Each row is a point on a tangle of strands that fork, close into loops and nearly touch. The rows are in no order.
Points whose rows are less than 105 apart are linked; no others are. Some points are linked to none.
K253: [-25  24 -20  13  13 -47  11 -21 -25 -11  -1 -56 -20 -29 -33  -6   6   6
  10  32  29 -10   1 -21 -38  19  11  16   4 -43  21 -20 -38  25  -7 -13
   5  -1 -16   8 -22]
K687: [ 53  19   7  -4  32 -38 -23 -22  11   2  26  -8  23  14 -15  12  -8  17
 -20   2 -28   8  24   8 -47   7 -30  33   3  23  24 -16 -44  21  23  38
 -30 -43 -24  12  -8]
K463: [ -2  -8  14 -29   7  38   3 -11 -37  71  -7 -33   0  -2   2   7   4 -17
  -6 -31  39 -31   6 -52  37  -9 -18   5  32  -4   7 -11 -37   2 -26 -30
   9  20  42  65 -34]
K704: [ 56  -5   1  16  25  12  -9 -14 -42  35  -4  37  -7   5  10  -1  18  19
 -21 -22 -17 -22   8   5  31   0  -8  16  15 -17   7 -13 -16   4   7  33
 -29 -28   5  17   5]
K984: [ -5  23   5   6   2 -17  -7 -26  24 -20 -32  12 -38   1  22  19 -37   1
 -16   6 -33  26  20  19 -46 -21   7  -7  16  20   4  12  25 -16   2  -7
  15  -5   5 -46  10]
K433: [-10 -20  17  -2 -12   1   8 -12  21 -18  -1 -11  24   5  -9   8 -25  10
   0  30   6  24   6  16 -22  15 -23  15  19  29  -4  12  13 -12   7 -22
  13  20 -17 -12  21]
K202: [-14 -16  26 -24   1  -5  23   4  -6  16 -30  -9  -8 -24   0   9 -42 -29
 -23  17  15  20  12 -12   7 -18 -10  -2   9  -8 -12  25  32  -3  -6 -53
  33  39  31 -38   5]
K805: [ 46  -1  21  -1  21 -20 -10   7  26   5  25  20  16   5  -4  -5  -4  17
   7  -8 -27  12  10  15 -16   6 -41  19  -9  19  16 -21  -7   9  32  32
 -26 -25 -22   2  18]
K563: [ 70 -25 -28   2   7  20 -17  -2 -28  28  18  43   4  34  34  18   7  28
  -6 -22 -46 -33  11   4  48   3  14   5  -3 -30   9  -9   6 -10  11  39
 -25  -7  27  14   8]
K47: [ -9  30  21   9 -27 -25  -1 -12  25 -47  11   4   5  22 -11  -1   3  33
  21   0 -25 -14 -19  21 -13  -1  15 -11 -19  32   3   0  -5 -10   1  13
   9 -18 -31 -19  22]
K137: [ 25   5  49   9   6 -27  -8 -17  13  -9 -14  13  33   7 -30  28 -27   5
  -3   5 -16  38  32  26 -31 -12 -31   8  16  52 -24  19   7  16   7   6
   7  -1  -5 -18  19]
K354: [ 18 -29   2   6   1  15 -30   9 -21  40  28   2  34   4 -34 -17  17   6
  14  -2   1  13  27 -14   8   2  -1  60  13  -4 -30 -12  -2   6  36  30
 -51 -13   2  15  15]
K332: [-27  17   4 -11 -29 -17 -35  31  81 -62 -12  25  54  12 -14   8 -23   5
  40  15 -54  47  16  31 -34   7  16 -31 -16  57  -3   5  24  -6   9  11
   9  31   1 -42  -3]
K612: [  6 -35  10 -15 -19  14   8   5  25 -17   7  11  27  11   4  14 -36  -6
  -7  29  -9  22  13  21   1   4  -1  11   0  22 -25  28  45 -21   9 -32
  14  20   1 -31  21]
K756: [ 35  43  -7   7  46 -60  13 -30 -21 -14  15 -30 -10  -6  -7  -2  14  13
 -17  15  11 -25 -12  -7 -32  17   0   3 -16 -19  26 -20 -50  27 -13   0
   1 -34 -25  14 -27]
K741: [ -3  -4 -20 -19 -13  14  -6  26  48 -33  20  44 -18  17  82   8  -5  -9
  -7 -36 -36 -12  -6  14  16  -5  37 -33 -35  -7  -3  24  69 -13   7 -10
   0   7   8 -36   3]
K255: [ 29  28  21  14  42 -18  29 -23 -35  24 -36  -2 -43 -22   9   2  -6  -6
 -33 -12  17 -14  -4  -5  10 -22 -24 -32   2  -4   8  -5 -25  11 -17  -5
  17 -29   4  -1 -11]
K3: [  7  12  -8  10  -5   4 -18 -21  35 -53   4   2  10  48   7  48 -40  43
   0  11 -42  42  29  51 -49  -7   8  -3  24  70   1  20  -1 -18  -2   0
   5 -13 -10  -9   9]
K625: [-35   4   9  27  -7 -19  34 -28 -10  -1 -13 -32  11 -15 -22   2   4  -9
  10  30  63  11  14   8 -41  14 -26  16  29 -12   4   0 -31  13 -27 -23
  27   0 -24  21 -12]
K472: [ 44 -33  16  11  16  13  -4  18 -34  53 -10  24   4 -15   7 -11  21  -6
 -29 -44  11 -18  26 -17  56 -12 -18   2   5 -16 -16  12  20  23  -2  18
 -15   4  36   9  -1]
K15: [-48  15  -3  13 -28 -37  24 -26   0 -40 -40 -31  13  -8 -24  16 -19  11
   3  45  19  11   3  21 -40  24  14   5  20   7   2  31  -7   2 -17 -41
  38  18 -27 -20   6]
K427: [-23  20 -10  17 -12  -9  11  -8 -36  -3 -28 -19 -42 -30 -17  -1   4   4
 -19   5  11 -25 -20 -20  16 -20  16 -12   6 -32  -1  14 -23 -12 -23   6
  28  -6  10  -6 -10]
K478: [-35 -24  23   1 -11   0  31  17   7  22  -9 -16  17 -35 -28 -29   8 -30
  28  11  62  26   6 -20 -14  20 -29  19  18 -21   4 -21   0  10  -2 -20
  10  28  -7   6   0]
K76: [-16 -14 -53  -2   6  52  -8  17 -35  36  10  -9 -26   3  11 -21  21   0
  19  -3   3 -16 -29 -25  35   7   5   2   6 -43   4 -33  -1 -12  -1  -5
 -25  13  11  37   5]
K375: [ 20  17   9 -26  56  -3   9 -24 -39  48   9 -46  -3  -5  -2  -8  13 -17
 -22 -15  43 -23   2 -50  -5  17 -13  21  24 -11  21 -40 -72  24 -18 -25
 -10 -14  16  63 -58]
K913: [ 17 -43   6  -9 -15  14 -19   7  -7  21  37   2  35   9 -16  -5  -3   6
   2  12  -4   6  22  -1  25   0   7  43   3  -2 -23   9  17 -11  32  23
 -10   5   5   5   7]
K922: [-30  37  28   5 -36 -33 -25 -10  44 -63 -11  -3  21  21 -30  10  -1  32
  38  -9 -27   3 -11  20 -27   6  26 -25   0  59   3   7 -10   7  -3  23
   9  -2 -22 -26  11]
K582: [ -3 -10   9 -12   4   1  28 -11  -9  22   2 -16  -9  -5   7   5  -6 -10
  -2  23  27 -15 -15  -5  23  -1 -29  -9  -4 -19   7 -12  -9  -9 -13 -36
  33  12   1  18   1]
K686: [ 33  -3   4  -2   9 -10 -25  35  61 -20  33  37  46  16  -3  -3  -9  22
  30 -11 -44  31  24  38 -17   1 -27  -1 -25  43  13 -11  11  10  34  42
 -25 -11 -15  -5  10]
K742: [ -6 -26  15   3  -5   0 -17  22   0  20  19 -11  49 -10 -50 -24  19  -5
  36  -1  27  30  14 -15 -16  16 -30  46  12  10 -32 -20  -2  19  25  17
 -41   4 -18  12  18]
K165: [-29  -5  -7 -16  14  26  20 -12 -30  47 -17 -45 -20 -11   4  -2  -3 -23
  -6   4  50  -8  -4 -27   6   2 -12   6  33 -26  34 -12 -45   1 -22 -36
  26  16  29  58 -30]
K348: [ 38   7  20 -15  47   4  12 -27 -26  44  18 -22   3   6  15 -10  15  -5
 -16 -20  33 -25   0 -43  -7  26 -36  37  25   7  19 -45 -60  18   2 -10
 -27 -37 -10  56 -33]
K164: [  4  -5  11  26  -7 -10 -21  30  11  -9   2  35  17 -19 -32 -28  22  -1
   9 -13 -17  13  10  18   9 -11  16   1 -23  -3 -21  14  31  12  17  47
 -19  -5  -6 -36  10]
K471: [-17   5 -24  10   3  24   8  26 -18  26 -22  12 -37 -16  16 -21  34 -23
   1 -34   9 -30 -36 -15  48 -11   9 -44 -20 -33   7  -9  12  11 -25  -5
   2  19  25   8  -1]
K238: [ 16  15  14 -12 -34 -10 -23 -15  33 -29  22  34 -12  26  30  21 -21  27
   9 -15 -58 -29  -1  25   4 -23  48 -10 -17   8  -3  12   7 -32   5  18
   9 -31  -1 -26   8]
K943: [-20  31 -17  20  23 -43  26 -23 -40   3 -12 -47 -25 -33 -25  -2   7  -2
  -7  25  46 -24   3 -22 -21   5   5  -5  -1 -49  16  -6 -48  25 -34 -19
  25  -8   2  20 -39]
K724: [ -3  36   0  21  -1  -8   1 -39   0 -37 -18 -12 -47  15  33   7  -9  10
 -29   6  -5  -2  -8  19 -47  -2  16  -2  19  22  19  17   0 -13  -7  -6
  14 -24 -17 -13   4]
K546: [ 21  -6   3  -2   9   6  12 -20  -9   9  16  -6 -16   9  15   7   1  11
 -12  13   4 -16 -20   6  16  -2 -20   6   2  -9  10  -7  -9 -16   1  -3
   8 -10  -9  17   8]
K755: [ 27   5  22  -7  46 -11  28 -30 -12  27   7 -22 -11   0  17  -9  -1  -4
 -17  -4  28  -9   1 -14 -20  11 -45  16  17   4  35 -37 -36  16   1 -18
  -8 -17 -14  33 -17]
K229: [ -2   6  35  18 -13 -22  -6  20  25 -25 -19  30  33 -18 -45 -11  11  -7
  17   5  -7  30   4  21 -12  -3  -8 -15 -18  27 -19  12  27  10   9  24
   1  13 -16 -36  16]
K557: [-25 -12  -7   9 -17   7 -31  13  44 -34  -9  -5  36  15 -35   8  -4  24
  25  13 -20  50   4  21 -31  16  -8   3  19  52  11   2  -1  -5  18  31
 -17  29 -17 -15  18]
K783: [  2  -1  20  11  12  -3  17  15  -2   8 -39  22 -35 -34   8 -11  -4 -20
 -19 -11   6   2  -2  -1  16 -25  -8 -33 -11  -7  -4  15  32   8  -2  -4
  14  10  17 -44  10]
K341: [-11   1  46   8  10 -23  32 -23 -15  29 -11 -32  10 -29 -24  -4  -3 -17
  -1   6  64  -5  37 -28 -26   6 -37  25  32  -4  -4  -2 -37  24 -15 -26
  18  -3  -8  20 -26]
K378: [-23  11  23   8 -12 -37  -1  14  47 -51 -28  14  28 -28 -31 -13   5 -15
  30  18  -3  31  -8   4 -37  14   0 -22 -21  24   4   1  30  12  12   8
   7  38 -13 -51  12]
K411: [-16   8 -15 -21 -21  24  19  -3  -2 -11 -18   5 -52  17  57  17  -3  -6
  -6  -9 -14 -40 -43  -5  30 -19  11 -36 -13   0  17  -1  19 -24 -20 -39
  25  13  18  -3  15]
K273: [-49  13 -25   9  -6  29  24  14 -32  34 -47 -20 -44 -26  -8 -12  17 -32
  10  -9  31 -19 -29 -22  26 -15   6 -43   6 -40  29 -18 -41  -2 -44 -18
  30  15  36  29 -23]
K847: [-30 -34 -42  -9 -14  36   2  43 -18  17  21  -1  14  -8  -4 -30  24 -25
   8   6  25  14 -19 -11  33  10  26  15 -15 -44 -26  13  37  -4  11   3
 -16  28   0  12   2]
K370: [ -1 -10 -40 -15   1  42   6  13   1   5  -7  11 -42  20  64   8   3  -6
 -15 -20 -21 -21 -31  -5  39  -6   0 -42 -13  -3  34  -8  33 -15 -12 -24
   2  32  26   9  11]
K475: [-47  12   7 -18 -57  -2 -39  23  86 -69   8  19  43  22   0  -8 -10  10
  46 -12 -56  17  12  23 -19   9  43 -33  -7  64  -3   7  18 -11   9  20
  -4   7  -2 -41  -6]
K639: [ 38   8  28   4  40  10  23 -31 -45  53 -30  -1 -23  -8  16   5   0 -13
 -39 -24  28 -21  10 -17  24 -17 -30 -16  23   1   6  -2 -33   9 -21 -17
  10 -21  21  33 -21]
K420: [ 23  11  -3   7  28 -16 -16 -13 -40  23  19 -23  16  -1 -37 -12  18   2
   7   3   6   5   5 -18 -29  16 -24  50   9  -9 -12 -43 -54  21  20  15
 -51 -48 -23  33  -4]
K881: [-14  -2  -6  13   2  17  20  26 -21  19 -45  18 -42 -34   9 -16  13 -26
 -21 -34  17 -15 -14 -15  48 -29   0 -57 -20 -22  -2  15  18   7 -30  -3
  18  19  33 -13  -2]
K580: [ 26  29 -18  12   4  -9 -28 -30   2 -31  29 -12  -6  28   7   8  -5  41
 -16  11 -36 -11   0  18 -35   1  31  15   3  15  23   3 -30 -19   8  38
  -9 -40 -22  13 -13]
K658: [ 42  -3  57   2  16 -14   0 -21 -11  26 -15  12   5  -4  -1  18 -29  -1
 -29 -12   1  14  42   0  -9 -23 -31  18  27  26 -27  19  11   9   9  -7
   3 -14  11 -14  11]
K128: [-41  15   7   3 -34 -29  14 -15   4 -27 -30 -20 -15 -17 -12   9 -15   7
  -3  33   6 -10 -18   3 -14   4  20   1   3  -9   4  18   3 -10  -8 -24
  36   9 -12 -31   6]
K718: [ -1  11  -4  11   9 -25 -29 -12  31 -36   5 -25  22  22 -33  21   0  34
   9  17 -20  32   9  18 -51   9 -19  13  12  47  20  -4 -31  15  10  35
 -15  -2 -25   1   5]
K643: [ 30   5 -32   4  -3  14 -14 -19  11 -19  46   7  -9  33  28   7  -8  55
   7   1 -44 -22 -10  12   7   7  20  10  -7  11  23 -10 -21 -39  26  38
 -22 -35 -15   9  -2]
K28: [-27   6 -18   0  10 -33 -11  -2  -2  -5  20 -42   3 -15 -44 -14   2  11
  33  34   3   7 -10 -15 -29  20  -1  26  -8 -25  12 -36 -19  12  19   2
 -15   6 -22  -5   3]
K39: [-40 -24 -33 -26 -34  26   2  46   4 -20 -15  20  -2 -12  29  -3  10 -41
 -29  -3   7  -3 -24  -6  36   1  46 -20 -31 -30  -9  51  56  -7  -7 -14
   6  37  12 -26  -7]
K588: [ 68 -31 -15 -10  -1  14 -13   9  14  17  37  46   8  31  53  29 -21  26
   0 -17 -51 -13  27  25  28  -6   8   2 -17 -13   7   0  18 -19  16  26
 -13  -9  16   2   5]
K45: [ 33   6  12   3   1   1  18 -30  -5 -22  16  11  -8  26  14  27 -24  33
 -13  17 -14  -8  -6  32  -2  -9  -7   3   0  26  -7  11   3 -18  -4 -16
  18 -23 -18   7  21]
K801: [  3  15  23   1  -4 -15  41 -20   5 -20 -11  21  -4  18   7  21 -21  11
   3  20   3   4 -13  33  -6 -12 -14 -14  -7  26 -34   5  22 -12 -16 -48
  30 -17 -23 -20  36]
K692: [-22   4   9 -21 -25  -9   0  24  45 -46   8  26  -8  -7  39 -13   4 -25
   6 -15 -18 -16 -24   2  10   1  37 -31 -43  -3 -14  25  58  -9   3 -16
  13  11  -2 -47   7]
K335: [ 21 -11  24   3  18  -7   8  11 -22  49  16   3  15 -17 -26 -24  27 -15
  14 -12  30  -9   1 -21  14   6 -39  27   1 -21 -13 -37 -23  25   6   4
 -21 -20  -8  23   6]
K673: [-36 -23 -23 -17 -13  36  22  41 -24  43 -19 -14  -5 -26  -5 -19  10 -42
  -4 -15  38   7 -15 -26  46 -13   0 -19  -2 -40   3  15   5   6 -23 -22
  18  48  41  26 -12]
K6: [ 44 -28  46  -9  15   8 -10   5  -5  47  -2  22   4  -4  23   4 -10 -13
 -31 -33   1   0  46 -20  26 -16 -20  22  17   4 -15  15  30  14  12   0
 -11   7  32  -8   1]
K343: [ 27 -18  12  28   5   2  -7  19 -16  21  -9  34   3 -24 -16 -22  19  -3
 -14 -18   3   0  17   5  32 -16  -8   7  -2 -17 -21  15  24  14  10  32
 -15  -8  13 -20  13]
K600: [  1  15  22  -3   1 -24  49 -24 -11  -1 -12  -4 -14   1   4  21 -21  -5
  -3  30  19 -11  -8  14   3  -8 -21 -18  -9  -7 -15   1  -3   1 -25 -54
  46  -6 -14   0  11]
K71: [ 11 -16  -1   3 -21   7 -25  -1  38 -15  25  12  13  21   2   8 -21  25
   4  17 -41  20  24  33 -14  -4   7  15   2  19  11   6  13 -28  28  24
  -4  -1  -4 -18   7]
K150: [  9 -29  20 -38  -3   7  13   5   7  11   5   6  12  -1  13  25 -40 -24
 -23  13   1  13  17 -10  21 -16 -11   8  -4  -5 -29  25  46 -10   0 -54
  26  32  29 -24  13]
K371: [ 11  19 -25  22  22  34   9 -26 -67  38 -17  -2 -22  -9   0  -6  25  -9
 -19   0  27 -29  -9 -19  25  -7  -2  -2  33 -39  -1  -9 -49  -8 -33   7
   7 -30  17  59 -31]
K926: [-26  29 -23  19   5   5  13  -2 -47  18 -36 -21 -47 -35 -18  -6  16  -7
 -12 -12  21 -35 -25 -37  31 -22   6 -37  -1 -40   8  -7 -45  -3 -39   2
  23 -11  26  16 -26]
K117: [ 11   3  58  -6  20 -34  18 -32   5  17 -10 -29  13 -15 -11   8  -8 -10
  -9   0  51   6  34 -31 -47  10 -51  30  32  34   2 -15 -16  36  -2 -24
   2   3 -15   6 -13]
K989: [-28 -23   6 -17  -7  17  19  16 -22  34 -41 -20 -21 -35  -9  -9 -14 -28
 -18  -1  33   9  -1 -22  27 -12  -2  -7  18 -26   7  23   4  -2 -14 -26
  29  39  41  -1  -3]
K803: [-22   5  -3  20  -7 -26  14 -25   6 -27 -11 -34  16   7 -24  11  -1  17
  10  34  28  17   2  17 -46  24 -20  13  23  21  11   6 -18   6  -7 -15
  17  10 -34  13   3]
K593: [-43 -17 -57 -12 -19  32 -18  42   8 -16  24  13  -9   4  43 -15  33 -24
  -5 -27  -3 -17 -26 -11  39  17  57 -19 -34 -37 -12  28  56   2   4  10
 -18  26   3 -10  -9]
K470: [ -9  15 -38  10  22  46   3 -20 -63  47   1 -26 -10  -1  -7 -14  17 -20
  18  10  31 -12  -5 -30   6   6   1  18  35 -53  -9 -31 -58 -13 -22 -12
 -13 -27   8  72 -32]
K802: [ 17   9  -6  36   9  22  10 -19 -53  27 -23  19 -21 -11  -6  -7  28  13
 -15  -5  16 -27  -5  -2  29 -10  -2   3  23 -28 -11  -1 -27  -5 -17  22
  -5 -34   0  31  -6]
K996: [ 11  29 -16  -1  49 -21  17 -26 -54  29  -7 -51 -14 -18 -18  -5  11 -17
 -24   7  40 -25   1 -36  -5   7  -6   1   6 -41  16 -19 -69  24 -33 -19
  11 -17  18  50 -53]
K247: [-21 -37  10   1 -12  12  12  15  19   7  23 -17  41 -12 -27 -27  10  -8
  35  15  42  29   3 -12  -8  30 -34  32  11   8  -8 -16   9   2  20  -8
 -15  29 -18  11  13]
K58: [-42 -20 -19  -9 -46  26 -15  35  50 -62  32  36  36  20  28 -20  19  -2
  10 -15 -19  -5  -2  23  11  25  75 -15 -30  25 -20  38  54 -18  23  14
 -22   4 -17 -37  -5]
K252: [ 44  -6  43  -4  25 -20   5  -2   0  27  15  11  19  -6  -7  -8   7  -1
  -6 -12   3   1  14  -7  -2   5 -49  26   1  17   2 -22 -13  21  24  12
 -23 -19 -10  10  13]
K887: [ 28  20 -12   1  30 -33 -37 -11  -8  -5  29 -23  27  17 -42   0   7  21
   5  11 -28  17  13   1 -47  11 -12  41  -3  14   7 -31 -54  23  27  43
 -47 -41 -25  20  -5]
K596: [-27 -29 -31 -14 -32  29 -16  35  52 -53  27  47  11  20  63   0   6  -6
  -3 -21 -28 -15   9  28  14  16  67 -16 -31   0 -13  44  66 -17  16   5
 -11  12  -1 -39 -13]
K75: [ 41 -15 -19 -17 -22  13 -21  -6  28 -10  31  28 -20  29  50  36 -35  27
  -7   2 -61 -15  14  25   5 -18  21  -5 -18  -7  12   4  11 -48   7   8
   7 -13  15 -11  -1]
K825: [ 25  19  -8  -4  -7   8  -2 -26 -12  -9 -11  16 -50  19  52  28  -9  13
 -22 -12 -33 -37 -28  -3  16 -22  20 -24  -3  -3  13   7   7 -23 -17  -4
  13 -11   8  -5  12]
K762: [-25 -25 -68 -14 -12  52  -2  39  -7   0   8  15 -22  22  59  -1  29 -14
 -14 -30 -11 -29 -27  -8  51  11  24 -35 -22 -23  21  11  51  -4 -10  -7
  -9  41  23  15  -1]
K380: [-43 -17 -24   3 -30  20 -13  39  36 -37  30   8  27   2 -11 -35  22  -3
  34   3  -6  12 -24  11   5  20  44  -1 -32   5 -19  11  40 -11  27  16
 -17  14 -23 -23  10]
K82: [-10  -7 -11 -33  -1  11  17  26  23 -16  -8  31 -18   6  49  24 -31 -42
 -23  -2 -23  15  -9  11  12 -17  18 -26 -32  -7 -25  25  68 -14 -11 -55
  20  21  29 -51  16]
K969: [ -1  18 -29  14  23  15  -6 -20 -56  27   9 -31 -10  -2 -25 -24  17  -4
  18  17  30   3  -6 -23 -21  14  -5  34  16 -40 -20 -40 -54  -1  -4  -4
 -32 -41 -17  50 -18]
K383: [-42 -23 -32  -9 -16  31  25  47 -13  23   6  -7   3 -22  -3 -32  24 -43
  20   6  44  11 -25 -14  32   8  14  -7 -16 -52 -10  -1  15  -1 -15 -18
   6  29   6  14  -5]
K808: [ 17 -44 -35  11  -5  35 -20  24   5   1  25  37   4  21  38  -9  17  11
  -5 -17 -22  -8  17  18  33   7  33   7  -9 -30  -7  10  46  -3  19  30
 -24  19  12  -6   5]
K537: [-37   6  -7  -5 -37  -1  -6   2  -4 -10 -20  -7 -36 -18   4 -10   8  -6
  -6   1  -3 -27 -33 -21  16  -8  32  -9  -5 -26   2  13   6 -17  -6  -4
  21  10   7 -28   8]
K91: [-41 -13  -2   1  -3  20  22  -3 -20  36  -8 -34  -9 -24 -17 -24  -1 -17
  15  16  54  11  -5 -28  -2  11 -11  30  35 -40  11 -18 -30   0  -9 -16
   5  13   6  30 -10]
K422: [ -7   9   4   2   5   7   4  -3   1   8 -45  14 -59 -12  37   6 -23 -18
 -25 -10 -14   8  -1   5  -3 -28   8 -25   8  -1   9  12  34 -13  -3 -17
  15   9  24 -47  11]
K514: [ 28  32  30   4  30 -51  14 -38  -1  -7  -6   9   7  19  -4  45 -49   6
 -17   7 -17  34  33  29 -48 -26 -19   9  13  43 -41  16  13  14  -4 -26
  11 -28   6 -25  21]
K697: [  9  27  21  21 -12 -23   4   3   8 -23  17  12  21  13 -36  -5  21  30
  39   5  -9  -9 -24  21  -8   6  -7  -3 -22  29  -3 -21 -23   7   8  29
  -5 -28 -45   5  23]
K450: [-28 -12 -31 -13  -4  43   8  29 -45  55 -23 -20 -11 -16 -19  -8  18 -36
   0 -27  24 -10 -15 -24  52 -18 -10 -37   0 -29  18  -9 -17   6 -35 -15
   8  39  57  48 -15]
K654: [ 33  -6  21 -16  24  25   1 -21 -44  60 -11 -13  -7   0  15  13   5  -7
 -32 -30  16 -30   7 -38  42  -7 -22   0  27   2   8 -11 -25   5 -18 -12
  -1   5  35  50 -22]
K574: [ 37  30   8  14  19 -18   2 -32  17 -24   2  19   2  38  17  49 -47  32
  -5  -2 -36  40  27  51 -54 -20  -8   0  14  58 -14  10   7  -5   0  -3
  -1 -34  -9 -15  21]
K759: [ 20   7  38  -2  33 -25  28 -33   4   5  -2 -18  -6  -2   8  10 -19   1
 -13   8  24  12  14   2 -39   4 -53   9  16  29  16 -17  -7  18   2 -25
   7  -3 -16   1   2]
K183: [-55  19  15  -9 -54  -8 -36   6  62 -70   2  -5  34  27 -23  -8   9  24
  58 -20 -36  10 -13   6 -13  16  42 -28   6  75   3   1  -5   0   9  31
 -11   5 -13 -27  11]
K766: [ 16  11  -9  -3 -25   0 -25  -9   1  -8   9  21 -31  11  26  11   7  16
  -1 -21 -42 -47 -25  -5  32 -18  39 -14 -14 -18  -2   8   5 -29  -5  26
  -3 -17   8  -9  11]
K394: [ 20 -16 -19 -10   1  19 -33   1 -18  30  -1   2 -26  -3  12  10  -5  -5
 -29  -9 -28  -9   5 -15  29 -18  10  -1   7 -32  16   4   8 -16   3  28
  -5  18  32   1  -5]
K226: [  7   5  13  17   1 -17   1  17  -6   8  16   9  12 -11 -36 -23  31   1
  30   5   9  -2 -16   6   4   6 -14  10 -22 -13 -14 -24  -8  10  12  19
 -11 -19 -30   4  19]
K89: [  6  10 -17   1  13 -10 -28 -14  44 -54  11 -29  31  40 -13  44 -21  50
   8  14 -28  48  30  35 -51  11 -23   2  19  73  17  16 -35   9  10  21
  -8   2 -17  14  -9]
K278: [  0  -3  -2  -2 -15  -5 -42  42  73 -33  24  34  49   7 -10  -4  -5  11
  37   2 -48  43  29  38 -23   3   2 -12 -27  42   4  -7  24   1  27  46
 -11   8  -9 -20 -10]
K244: [ 25  23 -18  21  22   4  -8 -38  -7 -27   7 -10 -28  23  21   2   3  27
 -34  12  -9  -3  -6  16 -36   9  12  12  17  14  28   4 -17 -14  -2  15
  -9 -31 -23  17  -9]
K518: [-24  32  -7   9   1 -42 -35  -6  20 -41   5 -31  28  16 -58  14  11  35
  37  18 -30  19   0  10 -45  11  11   6  -6  28  10 -17 -36  25   9  39
 -17  -7 -32  -1   1]
K276: [-44   0  -6   7 -24 -14  -8  33  33 -35   0   0  29 -24 -43 -32  16 -13
  45  18  10  26 -24  -6 -25  31  15  -1 -22   0  -5  -7  24   2  17  10
 -10  31 -20 -38  13]
K43: [-21   9 -11   2  -2 -27 -32  12  17 -18  30 -17  22   5 -49 -16   6  22
  57  20 -25  14 -12  -6 -28   9   8  19 -27   0  -7 -41 -17   6  31  26
 -31  -9 -27 -10  16]
K232: [-23  -6   5  -9 -31  -2   8  32  33 -41  21  18  28  -3  -3 -19  11 -11
  14  11  -1  -6 -26  15  19  11  28 -12 -45   3 -21  18  41  -6   9  -7
  13   8 -23 -27  12]
K975: [ 22   3  39  13  36 -14  26  -7 -19  26 -44  14 -35 -31  -1 -13  -8 -16
 -24 -13  22   4  11  -3   7 -28 -35 -24   0   0   2  -1   2  16  -5  -4
   9 -10  11 -23   3]
K398: [-15 -38 -21 -30 -22  28  13  33  15 -24  -4  26  17  -1  30  11  -7 -38
 -34  14   5  12  -6  13  27   3  31 -12 -26 -17 -26  51  63 -18  -2 -37
  11  35  10 -30   0]
K419: [  5 -41  -6 -14 -11  31  -5  21 -30  40  25  -4  24   0  -4 -11  16 -18
   0  -2  21  -7  -1 -21  51   0   5  24  -4 -35 -30  12  17  -3   8   7
  -8  19  16  22   5]

A piece is two or more points that can be reached from each other along the links. Count, over all rows, the pieces, the separate loops (a circle has one, a figure eight two, a Y none), the forks (points with three links) and the tips (points with one).
pieces | 3
loops | 4
forks | 6
tips | 4

A fork is a point with three links, a tip a point with one. Leave the first point through the second and follow the links. Name the first fork or tip that comes.
K165; K463 | K783
K922; K183 | K805
K518; K43 | K803
K3; K574 | K380
K343; K472 | K718
K128; K537 | K673
K704; K563 | K82
